Each scene shows the same named points in several views. A view is turned or mirrored, shifted and resized as a whole, has a little noise and may leave points out.

Scene 1
View 1
<199>: 0.995 1.510 -0.921 1.535 -0.900 -0.924 0.096 -0.432
<192>: -0.136 1.592 0.295 -2.184 0.242 -0.393 -2.918 0.988
<79>: -0.304 4.040 1.992 -2.425 -2.108 -2.726 1.444 -1.760
<78>: -0.697 4.308 1.703 -1.138 -1.792 -2.757 2.537 -0.762
<187>: 0.370 3.192 0.355 0.831 -1.763 -1.996 2.282 -1.023
<82>: -1.151 2.464 0.855 -2.053 0.363 -0.814 -1.659 1.807
<128>: -0.414 3.129 0.807 -0.776 -0.915 -1.756 0.879 0.026
<132>: 0.363 2.270 0.151 -0.575 -0.914 -1.253 -0.273 -0.181
<84>: -0.959 3.774 1.727 -2.151 -1.235 -2.173 0.906 -0.090
<34>: -0.023 2.820 0.354 0.074 -1.190 -1.642 1.127 -0.284
<76>: 0.369 1.870 -0.581 1.317 -0.669 -1.076 0.329 0.360
<35>: -1.001 4.952 2.142 -0.987 -2.537 -3.585 4.275 -1.488
<104>: -0.157 3.334 0.761 -0.876 -1.308 -2.033 1.270 -0.753
<137>: -1.157 5.054 2.183 -1.641 -1.982 -3.230 3.445 -1.012
View 2
<78>: -2.242 -1.004 1.508 0.947 -1.732 -1.218 1.701 1.697
<34>: -0.924 -0.046 0.718 -1.546 0.210 -1.059 1.202 1.435
<82>: 2.725 -0.721 1.444 0.851 2.631 -2.424 -0.295 1.809
<76>: -0.393 1.332 0.759 -1.329 2.166 0.736 0.636 1.831
<137>: -2.921 -2.044 1.897 1.946 -3.227 -1.460 2.036 1.682
<79>: -2.355 -1.706 1.434 0.898 -2.337 -1.747 1.812 1.498
<192>: 3.104 -0.447 0.572 -1.452 3.251 -3.154 -0.234 1.476
<35>: -3.944 -1.415 1.824 1.657 -3.469 -0.602 2.554 1.631
<199>: -0.482 1.349 0.311 -2.534 2.202 0.689 0.794 1.766
<132>: 0.032 0.042 0.630 -1.284 1.191 -1.186 0.782 1.504
View 3
<128>: -0.224 1.930 0.011 -0.984 0.783 -0.917 0.476 0.361
<34>: 0.206 1.857 0.346 -1.468 1.052 -0.235 0.099 0.478
<78>: 0.666 2.443 -0.057 -2.611 1.397 0.302 -2.155 2.023
<132>: 0.029 2.168 -0.862 -0.715 0.703 -0.778 1.083 0.467
<137>: 0.921 2.942 -0.163 -3.271 1.583 0.657 -3.401 2.776
<82>: -1.527 2.360 -1.963 -0.633 -0.544 -3.179 0.530 0.805
<192>: -1.183 2.390 -2.989 -0.031 -0.498 -2.705 2.375 0.470
<104>: 0.529 2.334 -0.446 -1.653 1.103 -0.028 -0.386 1.202
<35>: 1.294 2.569 0.569 -3.370 2.003 1.404 -3.349 2.345
<84>: -0.164 2.821 -1.352 -2.110 0.787 -0.982 -1.378 1.982
<76>: -0.207 1.376 0.917 -0.575 0.591 -0.887 1.279 -0.564
<79>: 0.808 2.810 -0.689 -2.784 1.479 0.853 -2.294 2.146
<187>: 1.073 1.799 1.291 -1.743 1.588 0.935 -0.153 0.356
View 4
<128>: -2.358 0.282 -2.436 0.414 -1.190 -1.517 0.005 0.133
<76>: -1.504 1.009 -2.059 0.310 -0.267 -1.629 -1.036 0.621
<84>: -1.917 -1.802 -3.036 2.277 -1.050 -2.659 2.232 -1.225
<82>: -3.433 -2.472 -5.511 0.257 -1.850 -1.385 -1.156 -1.761
<79>: -0.691 -0.773 -1.129 3.359 -0.412 -3.420 3.872 -0.247
<78>: -1.467 -0.419 -1.352 2.612 -1.153 -2.952 3.836 -0.219
<137>: -0.948 -0.867 -0.670 3.645 -0.948 -3.502 5.603 -0.562
<187>: -0.902 1.793 -0.352 1.166 -0.527 -1.996 1.698 1.234
<199>: -1.748 2.111 -1.680 -0.836 -0.628 -1.080 -1.891 1.283
<192>: -1.830 -3.185 -5.678 1.553 -0.542 -2.073 -3.736 -2.106
<104>: -1.124 -0.217 -2.052 1.791 -0.689 -2.421 1.400 0.000
<34>: -1.707 0.554 -1.635 0.897 -0.931 -1.698 1.008 0.407
<35>: -0.835 0.100 0.261 3.636 -0.761 -3.534 5.999 0.240
<132>: -1.723 -0.166 -2.887 0.584 -0.650 -1.715 -1.140 -0.078

In a view up to two points have been moved. Name them for each view, in the order of its rows, or write none.
view 1 | <79>, <128>
view 2 | <34>
view 3 | none
view 4 | <76>, <192>
